Points, in no order, along strands that fork, close into loops and pass close to each other.
In the rows, 128 means zero.
Points whose rows are less than 159 apart are linked; no others are. Some points are linked to none.
k_247: [191 111 109  98 125 121 133  96 105 106 153 128 121  99 114 125 137 158
 149  92  83 116 190 158 120 153 203 122  90 101  91 155 115 187 113 171
  95  85  95 109 112  97 112]
k_568: [196 122  88 118 140 144 146 108 143  91 165 176 148 104 179 125 167 145
 132 142  81  95 129 111 137 132 137 192 168  89 164 126 133 190 152 166
  94 112  89 166 170 124 112]
k_652: [141 170 116 124 131 121 112 125 140 167 100 151 114 139 140 137 108 103
 107 127 161 131 123 138 177  90 120 118 124 128 147  72 153 106 116  73
 156 134  44  88 157 129 191]
k_534: [ 62 163 143 159 127 168 127 183 108 139 103  63  88 140  90 137 127 102
 135 153 173 134  51 140 116 107 100 126 107 178 135 114 114  65 132 140
 172 172 188 100  91 174 132]
k_851: [ 90 120  90 133 154 143 101 106 135 130 140 109 133  89 159 112 176  99
 160  94  76 127 162 169 120 125 134 105 133 123  45 112 116 182 189  88
 138 134 162 149 114 142 151]
k_135: [196 158 101 127 113 134 138 105 150 130 150 138 132 129 118  92 132 140
 139 160 125 160 137 122 137 108 174 153 110 106 121 113 161 122  91 144
 141 114  58 123 164  85 150]
k_139: [182 160 122  95 128 105 126 113 102 137 132 176 109  92 143 162 128 130
 112 123 165 115 128 162 163 139 139 149 114 137 142  90 135 162 116 147
 154  77  13  53 164 133 158]
k_887: [163 107 135  92 116 120 129 108  96  97 121 146 114 107 112 144 108 170
 127  75 121  86 165 125 138 153 155  91 121 109 134 171 113 167 125 136
  76  82  88 117  88 118 112]
k_430: [125 142 115 148 101 137 110 144 119 131  84 142 111 129  81 123  77 154
  79 179 191  89  79  92 111 133 104 123 147 139 158 136 125 107  95 135
 162 103  63  91  96 142 150]
k_72: [153 140 121 125  95 115 153 150  73 141 144 127 138 105 120 146 154 124
 147 131 159 144 116 210 137 154 195 120  87 125 141 119 105  84 114 170
 134 132 119  82 141 103  78]
k_317: [ 78 128 115 159  88 131 105 167 163 189  76 108 161 139 121 137  86 120
  92 159 157 134 116 120 108  86 119  72 127 107 135 131 128  59 109  62
 139 124 122 128 127 106 113]
k_33: [113 139 178 120 109 125 135 118 101  91 133  94 112 149  47 110 102 172
 145 108 152 146 147 103 113 130 138  73 122 133 114 162 148 104  85 123
 114 120 139 140  63 117 121]
k_627: [ 73  86  96  99 143 138 138 133 147 165 111 127  94 105 157 149 105 126
  92  93  80  61 164 129 105 147 112 126 127 161 117 146 100 171 166 155
 111 104 121  91  96 175 141]
k_436: [125 151 120 129 115 145 171 161 131  90 142 159 123 138 143 141 154 140
 136 153 116  97  98 131 144 139 112 162 164 106 176 138 140  94 176 152
 104 144 132 166 147 145 127]
k_790: [ 89 149 148 133 108 160 129 130 132 164 147 100 119 119 114 139 161 166
 142 113  75 133 141 140 103 104 152  87 134 127 100 109 175 123 146  97
 133  91 156 126 107 131 134]
k_148: [ 71 177 143 140 127 151 173 193 115 145 123  96  97 152 130 150 143 111
 149 148 120 127  85 164 143 119 111 141 105 168 167 107 129  44 159 173
 145 182 166 104 137 162 130]
k_632: [204  65  96 150  84 116 103 109 129 114 101 155 172  98 129 107 105 145
  99 166 157 130 107 126 117 133 171 108 134  54 143 146  95 144 101 121
  98  84 118 158 144  63  65]
k_834: [134 132 117 147 145 143 153 152 122  78 140 144 140 147 125 120 143 107
 145 168 153 135  84 120 139 144  94 179 156 124 152 149 120  92 148 162
 136 185 168 170 148 131 117]
k_402: [127  96 110 141 139 133 110 123 171 148 101 116 146 145 110 105  71 130
  94 165 140 134 133  68 100 111 106 133 141 123 135 152 132 113  79 135
 152 142 131 137 128 107 118]
k_621: [170  85 107 104 126 134 141 120 128 118 144 156 150 109 178 160 149 146
 131 107  71  83 155 130 130 156 144 149 139 105 176 155 109 167 148 164
  63 111 138 145 148 124  78]
k_293: [134 130 199 109 128  78  80  94  79 128 131 137 155 112 109 127 133 140
 124  86 182 177 122 133 142 125 137  74 122 133 101  99 134 160  96  50
 120  96 144 121 100 127 128]
k_526: [130 133 113 137  77 112 129 141 156 172  81 133 151 148 119 137  63 119
  81 160 170 129 127 102 145  99 119  88 136 103 180 120 139  50  92  74
 135 131  78 135 153  98 131]
k_482: [ 84  79 147 135 132 116 102 138 125  71 109 115 155 136 119 126 132 112
 134  90 155 122 151 110 118 136  79  84 157 119 103 183  91 158 159  70
 102 154 206 194  73 131 102]
k_810: [102 137 189 138  99 109 106 161  97 144 118 161 159 142 130 176 113 126
  89 107 187 131  90 130 152 127  84  84 149 147 169 102 142  98 128  28
 128 125 144 128 120 160 132]
k_226: [ 82 142 159  89 187 103 143 117 122 144 123  90  91 156 119 133 107 102
 157  58 106 140 189 130 153 131 122 119  75 196 104 139 119 118 115 147
 127 171 140  86  95 154 156]
k_228: [120 111 122 119 134  94 124 138 123 135 117 151 149 138 152 137 117  87
 123  93 168 133 151 156 176 134 119 104 120 121 135 138 104  99 140  81
 117 182 123 138 138 121 121]
k_456: [ 83  91 160 146 129 159 133 153 119 100 129  93 101 141  99 115 135 116
 130 143 160 135  78 110 103 153  73 161 142 177 121 154  92 126 140 176
 139 157 228 147  92 166  98]
k_817: [164 152 128 129 106 128 135 103 141 111 161 164 141 158 157 119 172 117
 151 107 129 159 130 147 184 107 133 109 153  86 135  86 173 115 155  45
 108 133 114 184 167 116 154]
k_272: [ 95 130 156 106 137 142 178 140 100 113 140  76  57 136 116 117 155 123
 159 104  98 128 137 173 119 177 152 158  73 176  94 133  93 130 162 231
 111 145 179  94 107 159 117]
k_636: [ 97  91 168 128 151 108 113 137 111  82 133 118 155 146 119 125 143  92
 158  95 155 156 142 135 142 137  81 114 137 138 108 164 100 129 146  95
 118 190 219 172 100 129 102]
k_165: [181 162 109 119 125 136 104  97 127 137 135 175 117  88 137 125 133 148
 108 153 141 117 102 133 134 121 133 173 144 121 114  84 150 186 121 135
 158  53  35  81 155 133 181]
k_58: [147 154 139 160 130 115 112 129 116  86 105 152 146 178 118 114 112  85
 113 134 230 156  87 106 175 121  79 116 146 115 140 112 139  95 114  34
 147 182 126 172 124 125 176]
k_857: [134 173 136 135 144 154 115 116 111 159 153  94 117 119 102 118 139 131
 145 149 128 167 102 144 116 108 147 143  88 158 105  87 162 114  88 147
 174 123 143  81 129 126 144]
k_371: [135 109 168  95 107  91 171 135 130 162 147 135 156 149 158 184 127 134
 131  83 102 131 189 149 158 139 149 100 107 133 186 146 129  74 116 124
  79 146 136 125 158 112  69]
k_605: [161 111 146 144 156 142  92  93 138 134 154 148 155 115 141 111 147 135
 122 161 134 158  87  91 106 124  98 179 162 136 121 107 154 168 108 125
 151 113 163 141 155 126 125]
k_756: [167 105  93 141 130 149 121 113 143 129 166 158 167 104 158 113 164 131
 128 168  93 138 109 122 112 117 134 187 159  99 136 118 138 158 133 153
 132 122 144 162 172 111 109]
k_613: [ 73 166 139 119 107 126 124 156  95 135 103 138 105 129 126 163 143 134
 128  77 140 105 134 181 152 114 139  44 131 115 117  98 141 117 176  49
 136 105  90 101  96 149 153]
k_478: [116 127 152 116  86 153 136 122 106 146 152  99 115 101 106 150 165 189
 142 100  64 121 149 157  87 116 189  68 113 108  96 117 154 152 139 119
 106  46 156 111  84 114  99]
k_840: [202 146 105 122 135 102 136  86 158 106 155 174 137 161 171  98 143  93
 139 111 146 156 146 132 201 114 132 150 148  90 134 102 153 135 135  90
 113 154  70 172 194 108 161]
k_420: [ 75 161 145 141  70 127 112 165  89 153  96 116 114 112 104 150 147 152
 128 112 158 127 115 190 123 110 184  26 115  96 117  97 130  87 146  68
 140  75 104  97  89 116 105]
k_828: [194 189 121 132 144 107 154 101 123  99 156 164 124 146 158 117 153  87
 150 133 172 158 120 142 207 119 123 172 136 124 151  92 153 105 120 115
 133 171  63 134 202 121 164]
k_927: [152 135  91 166 102 145 162 152 156  92 108 132 142 165  91  99  90 133
 116 199 150 125  95  74 128 107 119 145 167  85 182 157 153  57 105 148
 139 165  97 189 153  91 121]
k_153: [ 84 170 110 164 140 129  71 136 114 166 101  88 142  83 130  98 159  92
 143 131 144 165 107 200 113  89 170  86  83 118  40  62 121 148 142  77
 183 111 131  85 122 115 152]
k_328: [113 158 101 167 103 158 117 160 128 146  97 117 122 130  96 120  91 129
  99 210 184 119  51 108 104 117 109 139 145 140 165 119 128  67  94 141
 176 138 109 114 117 135 137]
k_277: [187 112  86 120 125 141  95  97 132 121 123 176 134  74 142 117 117 153
  90 152 126  93 109 116 116 135 139 152 155  91 116 121 121 210 126 141
 125  53  65 114 133 118 143]
k_565: [ 80 131 141 129 169 100  74 128 104 166 118 123 142  93 157 147 133  85
 125  65 143 139 133 184 143 118 112  75 113 152  78  78 118 181 161  50
 153 125 134  85 119 165 155]
k_591: [164 152 125 109 121 103 169 128 136 168 138 105 115 140 121 137 103 131
 128 160 118 130 171 126 128 126 171 156  69 159 166 131 141  85  59 204
 144 137  60  69 172  98 122]
k_11: [113  90 153 113 160 102  83  92 148 180 128 121 156 127 138 127 111 128
 121  99 106 162 163 109 106 119 113 112 113 153  89 124 133 157  98  83
 136 119 163 122 125 124 125]
k_703: [143 184 186 100 149 114 147  93 108 103 170 137 104 148 120 139 158 150
 176  68 106 156 173 134 174 122 136 108 121 142 116 106 180 143 133  93
 119 119 104 121 130 135 173]
k_10: [143 128 188 108 123  84 156 126 128 151 133 137 154 169 129 164  99 129
 122  96 134 148 167 104 154 128 120 114 116 156 193 143 142  69  77 116
 109 149 123 126 156 123  98]
k_303: [170 162  95 118 137 151 144  89 152 107 164 117 106 135 112  88 150 151
 166 135  67 147 177 124 126 106 173 154 107 110  83 123 173 149 111 160
 143 117  77 130 139 101 172]
k_890: [139 190 128 149 140 127 104 115  93  72 113 110 117 152  82 100 131  99
 154 133 213 163 100 133 172 124 117  95 114 112  98 116 131 101 114  63
 155 178 116 151  93 114 182]
k_968: [ 56 155 150 143 158 115  78 133 110 184 116  70 132 103 132 135 135  93
 134  86 123 161 123 176 115  84 135  65  83 167  66  64 133 150 129  65
 167 128 166  65 112 151 140]
k_799: [ 99  79 164 110 186 100  98 113 144 172 145 105 138 147 154 142 109  85
 140  73 100 174 161 104 113 130  82 142 100 197 113 122 115 148  99 123
 146 173 207 115 125 160 109]
k_902: [177 121 185  87 133  97 134  96  73  94 138 171 123 102 134 179 130 164
 119  75 160  98 135 117 150 170 135 128 130 145 183 151 109 178 109 148
  73  73 102  90 107 148  99]
k_185: [122 123  57 151 137 158 105 135 183 164 102 121 154 131 133  79 108 105
 117 188 106 143 125  98 116  80 119 153 139 102 114 123 138 113 109 126
 161 167 114 156 145 103 151]
k_187: [138 143 130 139  61 130 120 143  97 111 117 140 122 118  89 140 124 178
 129 131 157 113 108 149 126 130 169  52 139  74 136 133 131  98 135  83
 107  75  95 146  92 101  99]
k_221: [172 116  89 131  78  94 154 133 139 146 109 151 160 135 145 135  88 107
  94 158 163 117 143 130 163 132 146 118 133  95 196 135 112  64 104 128
 120 147  68 139 185  80 102]
k_701: [110 144 163 111 124 130 145 135  86 116 129 134  87 120 106 152 129 152
 125 108 154 101 104 152 132 159 121 124 119 160 134 133 127 127 137 162
 127 101 119  80  98 165 138]
k_498: [142 148 120 138 117 113 114 132 164 168  92 150 144 164 141 132  73 100
  82 156 169 134 116  90 163  93  95 128 146 128 178  91 150  87 100  59
 143 143  73 133 165 125 179]
k_469: [126 144 136 101 179 131 123  90 109 144 171 130 104  99 165 148 157 114
 144  72  65 124 153 160 129 140 133 159 117 178  73  86 145 205 154 147
 146 102 122  78 128 168 172]
k_690: [160 155 137 135 153 123 107  98 150  85 104 150 115 174  94 106  86 128
 115 121 168 126 135  52 154 115  82 125 157 119 125 127 164 154 111  74
 149 129  73 150 115 125 209]
k_4: [102 100  92 132 132 127 100 101 178 138 105 115 131 123 128 102 108 133
 121 110  81 107 181 105 111 110 130  78 145  91  69 145 126 173 145  71
 115 105 109 166 106 106 152]
k_173: [112 137  37 130 138 149 132 144 176 183 121 124 143 118 151  96 129 101
 115 172  75 125 141 143 116  88 149 159 125 110 114 111 130 115 126 155
 155 167  89 136 149 111 152]
k_763: [152 122  89 124 114 143 114 119 129 131 140 172 150 103 176 141 177 121
 133 102 107 114 133 173 165 124 152 111 159  74 124 100 133 157 183  74
 100 111 115 163 153 127 127]
k_940: [138 115 145 126 136 110 102 111 171 112 111 169 147 174 137 127  88 127
  98 102 145 124 148  55 152 113  76 110 180 111 149 121 158 149 129  26
 113 120 109 186 131 140 178]
k_550: [132 154  95 109 147 147 150 120 140 119 131 107  80 130  94 100 119 144
 157 127  93 113 164 139 117 130 158 142  95 142  88 140 136 138 122 189
 152 124  73  87 105 122 174]
k_37: [166 129 138 115 135 113 118  81 191 194 152 158 163 141 182 126 125 135
 121 125  67 161 167  84 140  95 131 153 135 122 139  82 176 141  97  93
 125  99  96 143 196 113 147]
k_29: [137  66 178  95 156  99 158 108 140 113 138 134 123 153 153 163 108 154
 126  67  77 109 181  71 109 165 108 148 134 155 169 177 109 162 110 181
  72 121 177 134 118 144  80]
k_745: [ 77 143 149 118 133  95  90 133 115 166  89 139 133 123 146 154 112 109
 103  66 156 128 152 159 157 100 118  48 118 134 103  78 129 143 149  17
 132 113  92  96 115 144 166]
k_791: [122 162 156 108 142  89 181 159  89 121 132 151 117 128 169 161 138 102
 138 124 148 113 119 180 182 166 127 160 105 162 181 121 102  76 161 183
 112 171 113  89 177 144 118]
k_618: [178  81 107 140 103 118 117 114 159 151 150 167 196 127 182 117 148  98
 121 171 116 162 120 123 140 112 120 159 156  95 167 115 121 112 113 115
 130 158 151 177 210  91  78]
k_379: [161  93 148 135 120 153 157 130 109  88 160 117 106 118 119 125 152 153
 125 168 133 109  77 110  88 173 119 202 139 150 152 158 108 156 125 240
 120 116 184 120 140 150  70]
k_287: [133 115 178 101 167  87 185 142 114  50 102 143 104 160 143 123  97 132
 129 110 151 102 143 101 153 189  91 168 127 156 167 189  74 119 155 206
  79 166 145 127 119 139 115]
k_61: [ 66 125 136 140 129 137 130 171 148 164 103  69 145 167 116 143  99  86
 135 133 138 162 140 127 120  90  98 110  88 157 145 153 110  44  97 112
 145 205 192 135 113 120  96]
k_175: [168  83 123 140 104  98  82  97 145 154  86 157 173 103 132  93  91 125
  84 148 176 143 108 108 132 122 146  98 129  85 109 124 110 153  99  76
 119  79 102 136 142  74 119]
k_964: [ 80 125  80 145 166 154 108 133 153 124 133 122 136 121 152 104 154  88
 152 133 100 136 122 147 126 115  92 149 150 127  78 120 127 151 182 108
 151 183 168 168 123 148 161]
k_27: [109 132 103 142 105 168 122 138 153 194 154 114 148 110 147 127 172 144
 129 150  51 159 129 157  97  90 165 124 117 115 103  87 160 120 136 118
 148 102 163 125 153 114 117]
k_885: [129 160 110 143 145 129 115 109 122  91 123  98 128 143  81  78 135 119
 175 129 159 158 145 139 145 113 150  99  98 109  76 135 135 107 116  99
 148 163 127 151 100  90 155]
k_963: [187 127 152 119 133 111 172 114 103  99 186 127 143 133 128 125 174 144
 166 139 111 150 149 151 126 159 181 177  86 131 139 155 129 120 100 202
 106 150 157 114 166  99  74]
k_770: [102  74  98 136 126 145 124 146 160 151 102 104 125 125 113 116  91 121
  92 162 126 104 124  91  74 131  96 148 136 144 138 166 109 123 112 176
 148 143 156 125 117 131  96]
k_378: [117  87 112 136 109 132 135 139 127 100 131  97 132 127  91 109 132 149
 157 117 102 126 165 137  95 137 161  94 117  87  92 181 109 122 133 137
 100 133 170 164  87  93  78]
k_528: [ 98 118  74 144 137 171  92 108 157 172 124 110 118  73 136  98 132 122
 102 158  86 119 112 134  67 109 143 147 139 137  47  92 138 197 145 138
 171  74 121 104 107 139 170]
k_508: [128 121  95 189  76 145  82 142 135 129 107 126 154 115  97  93 139 141
 124 200 169 155  57 123  89 114 145 109 147  71 104 128 115  96 134  87
 151 108 151 174 115  85  96]
k_951: [156  92 129 124 138 127 160 136 132 103 137 144 126 114 161 137 132 133
 114 170 117  84  97  98 102 166 100 207 157 146 192 158  97 156 136 236
 112 121 150 123 167 150  89]
k_384: [106 165  95 134 129 128 134 136  98  67 121 125 106 125 101 107 163 117
 184 113 152 123 142 179 154 146 154  86 128  88  80 136 110 113 188  93
 130 157 117 169  91 119 152]
k_283: [153  74 159 103 100 128 143 125 135 179 166 103 126 128 131 157 138 156
 108 133  69 135 158 115  61 144 163 144  92 151 139 144 140 149  75 196
 113  97 190  93 146 118  57]
k_334: [ 69 128 123 147 122 127 105 166 146 191  82  74 152 146 125 139 101  93
 116 138 156 151 132 133 117  79 109  86  92 141 123 129 114  56  96  72
 154 172 155 112 119 118 114]
k_886: [130  77 153 110  79 148 138 136 113 158 157 105 140 110 130 166 165 172
 129 109  62 117 151 143  85 134 171 102 112 114 142 149 127 136 123 148
  80  83 200 121 116 120  48]
k_947: [146 118 124 142 138 112  62  96 138 145  94 169 148  97 133 104 108 117
  81 145 178 136  86 113 132 120 108 116 151 109  95  91 125 182 131  55
 146  81  96 121 132 128 177]
k_460: [175 127 175 112 174 103 148  95 104  19 136 154 107 146 106 113 110 154
 149  89 158 108 150  84 155 169 110 138 156 123 136 181 126 177 129 152
  97 119 108 149 101 127 142]
k_844: [ 94 157 141 162 112 167 129 163 119 121 108  86 109 155  71 127 100 132
 118 184 179 124  58  97 108 121  90 136 134 154 162 144 127  55  99 147
 164 158 161 127  93 150 123]
k_739: [175 141 132 112 142 102 172 135 115  73 144 174 127 101 170 153 138 135
 121 158 156  79  97 116 155 173 110 201 162 132 206 147 107 151 146 199
  96 118  75 115 175 150 114]
k_204: [124 116 143 139  69 143 112 136 117 112 124 133 149 119 108 146 141 177
 133 115 127 122 115 133 117 121 148  57 154  69 141 143 137 116 152  59
  80  82 154 184  92 107  88]
k_448: [162 112 111 118 112 121 143 113 114 105 141 104 124 129  76 100 123 153
 158 120 113 146 175 146 107 137 204 102  85  93  89 167 122 122  94 159
 117 120 121 127 108  70  89]
k_427: [ 70 150 195 104 138  90 148 159  92 101 106 130 116 175 111 159  98 123
 130  66 166 120 148 120 169 141  90  88 127 171 147 144 116  94 139  85
 102 164 145 133  81 169 157]
k_105: [149 155  94 121 109 142 152 157 113  89 138 181 125 116 163 151 179 130
 142 128 130  96  96 176 177 140 140 138 164  80 167 114 128 113 195 115
  90 133  99 164 149 139 130]
k_619: [ 84 192 140 126 141 120 185 180  87 100 109 119  83 152 132 139 132 108
 159 137 155 125  93 185 168 156 127 148  96 160 150 122 102  51 173 190
 128 185 133  91 122 152 151]
k_325: [130 159  93 163 101 134  85 127 132 151 107 112 143  92 114  89 153 123
 141 164 145 166  94 177 120 103 195 103 104  82  62  84 126 127 135  84
 162  86 100 126 129  80 150]
k_777: [130 146 119 141 162 151 125 103 144 110 131  61 121 164  71  80 117 126
 174 144 122 170 159  99 122  96 141 125  88 125  91 150 143  93  77 140
 147 182 158 145 106  86 141]
k_312: [ 50 127 169 154 127 172 108 157 124 137 128  64 103 141  92 131 134 110
 137 126 144 145  84 117  98 111  70 113 130 188 106 120 133 118 145 111
 154 155 229 134  87 182 126]
k_342: [ 99 145 152 140 121 148  92 123  93  89 121 137 109 108  95 140 136 155
 114 129 169  96  76 120 110 147  86  95 171 128 102 123 137 178 158  78
 138  88 140 138  61 169 165]
k_192: [ 94 116  74 144  86 194 154 163 148 157 149  82  91 112 113 126 160 156
 131 165  56 103 104 145  52 124 163 155 133 122 102 119 137 128 158 194
 137  97 166 141 109 146 107]
k_183: [111 130  80 136  87 186 151 160 143 181 164 108 123 102 147 138 183 148
 129 160  41 126 124 182  70 117 190 151 123 113 117  97 149 121 154 171
 143  97 156 118 144 132 103]
k_308: [ 91 195  78 113 163 149 160 163 126 133 121 141  90 119 159 128 155  95
 146 130  95 105 119 186 162 118 132 164 125 142 116  91 135 119 185 172
 159 161  77  91 137 164 195]
k_774: [111  71 120 111 127 154 177 131 161 145 153 102  88 139 164 134 148 126
 119 135  32 100 154 108  83 158 132 192 116 165 138 146 105 164 144 247
 103 134 184 124 142 154  97]
k_123: [179 165 174 126 154 118 131  85 154 102 127 131 109 179  94 111  74 155
 131 124 150 155 152  35 143  95  98 134 138 138 156 134 183 125  67 106
 141 114  69 138 134 115 173]
k_177: [124 126 171 101 163  85 177 147 105 105 117 136 115 143 165 139 112 107
 130 130 144 118 123 135 154 180  96 190 105 180 170 145  73 101 152 221
 101 177 151  98 156 152 118]
k_151: [169 146 179 112 131  91 153 103 144 126 142 144 133 170 123 147  94 145
 129 114 139 146 159  62 147 122 114 139 136 145 190 141 163 105  70 127
 116 117  75 121 169 119 121]
k_405: [163 180 154 107 127 112 180 135 113  68 145 174  90 123 148 163 131 163
 128 150 147  78 110 102 156 163 112 180 147 141 191 142 133 140 149 192
 100  95  40  99 155 149 139]
k_445: [200 119 180 121 134  94 174 103 142  81 170 152 147 154 149 145 125 157
 135 126 129 131 156  58 125 145 127 165 151 126 212 158 151 135  84 168
  95 109 103 148 181 112  73]
k_538: [192 108 162 132 129 116 175 108 116  57 175 139 148 153 132 129 162 154
 168 132 107 147 144 106 137 151 150 167 130 102 166 175 130 124 118 182
  78 143 156 165 167  97  68]
k_182: [108 110 121 179  99 141  83 146 103 105 113 109 136 104  88 101 137 132
 126 176 198 134  58 141  81 144 118 112 143 114  94 152  92 119 126 117
 159 117 176 144  78 122  87]
k_84: [ 99 192 111 143 140 174 139 152 147 154 154 135 127 133 151 132 165 127
 133 157  89 135  85 133 137  82 106 163 161 134 149  73 189 109 156 118
 158 141 118 141 164 159 178]
k_955: [ 82 140 190 107 163  91 120 130  89 111 116  99 115 144  98 134 107 109
 138  71 171 147 144 123 150 130 101  97 102 182 111 129 118 120 107 105
 131 165 153 102  77 165 154]
k_875: [126  83 141 127 116 120 117 120 182 135 116 153 167 168 154 142 102 127
 104  92 100 133 171  80 142 105  99  91 170  90 148 144 149 119 130  44
  90 129 149 207 139 118 118]
k_119: [169 129 128 116 168 137 128  77 135 144 199 143 128 108 175 138 174 134
 141 115  56 138 155 126 103 144 145 195 126 155  99 105 154 210 124 167
 128  90 142 106 157 149 135]
k_657: [ 61  97  72 136 102 179 147 175 165 153 114  98  97 124 125 127 127 134
 111 154  74  88 114 121  71 117 110 138 148 132 119 149 115 113 169 174
 129 130 164 151  99 156 115]
k_776: [157 140 139 118 138  89 101 114  95 158 116 152 133 111 125 139 102 108
 111 120 195 139 122 163 165 136 134 123 101 148 133  93 117 131  93 110
 160 119  56  56 142 127 147]
k_219: [114 145 129  97 188 111 132 109 128 166 147 129 102 121 157 146 130 105
 148  74  82 135 174 156 147 135 131 142  90 176 105 106 132 156 130 146
 149 141 102  69 140 158 169]
k_54: [144 154 135  94 142 116 181 126 126 126 131 101  69 142 106 124 108 141
 145 123 106 113 176 127 128 146 160 162  67 173 130 153 126 116  90 229
 130 135  68  60 130 122 144]
k_116: [130  97 146 130  82 137 115 119 160 145 131 142 172 139 143 141 141 155
 114 108  96 135 147 108 136 100 126  74 165  73 139 130 148 121 143  38
  77  93 162 196 136 105 100]
k_117: [120  75 126 143  98 113  73 119 133 161 103 108 173  77 130 107 151 138
 121 132 123 145 140 153  86 113 176  71 106  82  58 145  84 172 131  77
 103  71 175 143 111  78  76]
k_728: [168 100 102 163 128 132 141 125 159  85 111 131 142 153  89  82  68 138
 113 177 152 134 118  63 110 117 118 130 153  87 152 172 139 103  83 157
 143 146  98 166 138  77 113]
k_753: [143 129 192 125 137  96  89  86 125 162 139 123 169 137 123 123 123 127
 128 104 146 197 129 109 143 109 126 105 114 132 113  94 153 129  86  53
 125 112 155 131 145 103 131]
k_350: [ 85 195 119 122 165 151 151 160 127 124 139 144  95 129 161 143 150 110
 138 132 106 106  86 153 158 121  89 170 146 161 137  83 154 121 186 142
 145 159 107 113 149 186 193]
k_154: [ 80 155 108 126 150 138 122 122 103  96 132 100  92 108 115 124 167 118
 169  96 108 110 150 180 135 139 138  84 133 128  55 120 121 169 195 104
 143 130 143 131  78 153 169]
k_882: [117  98 152 146  98 165 159 149 107  98 140  89  74 136  83 114 141 151
 131 160 141 119  72 121  82 174 124 163 126 147 137 154  99 117 138 224
 125 125 202 130 100 154  77]
k_873: [ 89 148 193 125 125 109 131 172  98 116 108 158 130 161 121 186 105 128
  93  95 178 107  93 109 155 147  66 116 151 166 184 126 128 103 146  68
 117 142 141 126 101 192 156]
k_38: [144 163  94 172  93 153  90 116 147 118 114 115 129 111  81  65 134 157
 145 194 137 156  78 121  98  97 168 112 136  66  71 102 149 126 126  95
 155  79 103 167 111  80 162]
k_231: [ 88  94 132 122 165 125 125 137 158 181 123  78 141 159 140 135 111  76
 140 111  95 164 162 116 116 114  96 149  87 182 122 138 112  98  92 150
 144 202 198 111 139 138 107]
k_6: [128 123 167 141 159 111 120 137 111  84 138 141 156 155 125 129 128  89
 139 122 179 161 100 110 153 142  69 164 139 159 150 145 123 109 127 118
 143 194 191 151 137 138 123]
k_248: [135 138 161 111 164 101 163 127  96  25 110 138  93 155 106 112 108 145
 149 107 156 103 135 113 156 189 108 145 129 134 128 183  92 134 160 181
  87 151 135 142  85 134 144]
k_566: [163  99  68 133 117 154 110 123 124  80 104 170 120  84 126 123 102 161
  98 150 130  60  98  99 113 136 118 137 177  74 140 153 113 193 148 151
 111  76  72 153 109 132 134]
k_509: [103  75  81 110 124 160 132 119 139 143 118 117 109  94 161 143 135 132
 122  87  50  63 174 138  98 144 146 114 132 125 100 158  94 197 183 155
  83  98 140 127  86 149 118]
k_929: [ 82 148  43 132 151 159 141 151 155 133 121 132 109 113 146  97 154  94
 145 141  79 103 138 162 129 107 133 148 145 109  92 117 120 125 184 149
 146 172 102 152 125 137 172]
k_525: [187  86  70 130  94 113 142 131 133 120 116 149 159 114 135 106 107 119
 116 152 134 114 147 145 136 141 174 129 130  70 157 163  95 103 111 165
 108 148  87 151 164  72  79]
k_489: [114 140 132 122 123 143 134 137 117 130 105 132  83 120  96 140  96 156
  97 143 156  83 102 115 115 146 105 141 134 162 147 140 122 131 119 169
 150  93  79  71 101 167 152]
k_309: [ 92 164 176  98 143 104 124 122  51  95 122 122  86 114  91 141 140 133
 144  77 172 122 122 169 155 153 131  84 111 169  95 115 121 157 129 121
 143 116 114  71  70 169 164]
k_530: [120  79 122 106 120 150 151 128 147 180 151  86  83 128 120 136 128 129
 103 131  66 116 160 123  69 150 153 165  86 177 109 137 120 153 100 223
 132 120 170  80 131 145 103]
k_920: [118 116  98 147 151 139  66  96 148 164 114 128 148  78 141  95 129 115
 109 157 128 139  97 129  93 113 127 136 139 127  50  94 128 198 137  91
 163  77 124 114 123 123 173]
k_306: [161 121 122 112 156 121 123  83 170 186 177 154 144 128 193 144 151 139
 126 112  36 141 172 100 114 119 139 173 132 146 126  95 165 176 109 135
 128 104 116 127 185 137 136]
k_222: [151 169 152 133 183 110 124 117 114 120 150 139 138 142 149 132 137  85
 150 120 162 164 107 129 176 123 102 169 112 161 146 101 147 106 114 120
 146 190 130 114 168 143 150]
k_462: [178 132 122 130 107 111 140 112 140 182 132 110 156 125 114 113 104 137
 117 172 125 163 150 124 116 112 180 137  75 129 145 119 146  93  47 164
 146 123 100  92 180  66 109]
k_837: [ 89  94  65 143 115 172 125 158 167 135 118 141 131 107 149 127 131 139
 100 154  75  77 111 106  91 111 101 134 184  95 134 146 128 145 182 127
 113 119 141 185 114 147 123]
k_906: [147  78 126 114 111 118 143 142 118 148 144 151 172 116 173 166 150 120
 130 118 103 115 156 155 141 149 136 137 121 118 178 152  93 112 140 155
  92 149 164 137 161 114  60]
k_258: [ 98 134 151 161 105 124  61 131  81 103 114 120 141 106  91 118 138 131
 117 146 213 133  64 137 103 136 110  86 145 121  86 125 107 150 129  66
 147 106 160 139  74 143 121]
k_475: [144  55 121 125 131 104 116 132 158 171 132 139 187 137 168 141 117  96
 115 145 109 149 152 113 116 128 107 155 136 134 170 145 102 112  92 143
 137 167 173 142 184 103  69]
k_394: [ 96  75  78 109 147 129 124 141 156 173 100 142 128 111 157 139  88 115
  82 125 109  73 150 108 114 143 102 142 142 148 144 155  98 149 139 157
 130 129 106 109 124 153 132]
k_671: [ 86  85 109 137 113 138 126 153 124  71 108  95 115 124  96 117 129 142
 143 109 127  96 145 126  96 149 119  81 142 100 103 191  85 135 164 125
  96 128 185 181  59 126  86]

A tip is a point with one link. Name the tips that can be reached along the links from each point below, in the order of the rows.
k_219 | k_810, k_37, k_460, k_405
k_652 | k_293, k_528, k_566
k_378 | k_902
k_187 | k_605, k_963, k_342

A fork is a point with three links, a tip a point with one. Leave the first point through the second and follow the links. Name the first fork or tip that comes.
k_123, k_690 | k_342
k_526, k_498 | k_566
k_204, k_116 | k_151
k_534, k_148 | k_460

A piece is two or more points that can be reached from each other along the links. Count, over all rows, the pieces, the separate loops (a circle has one, a figure eight two, a Y none), the forks (points with three links) and the tips (points with one).
pieces | 6
loops | 3
forks | 12
tips | 18
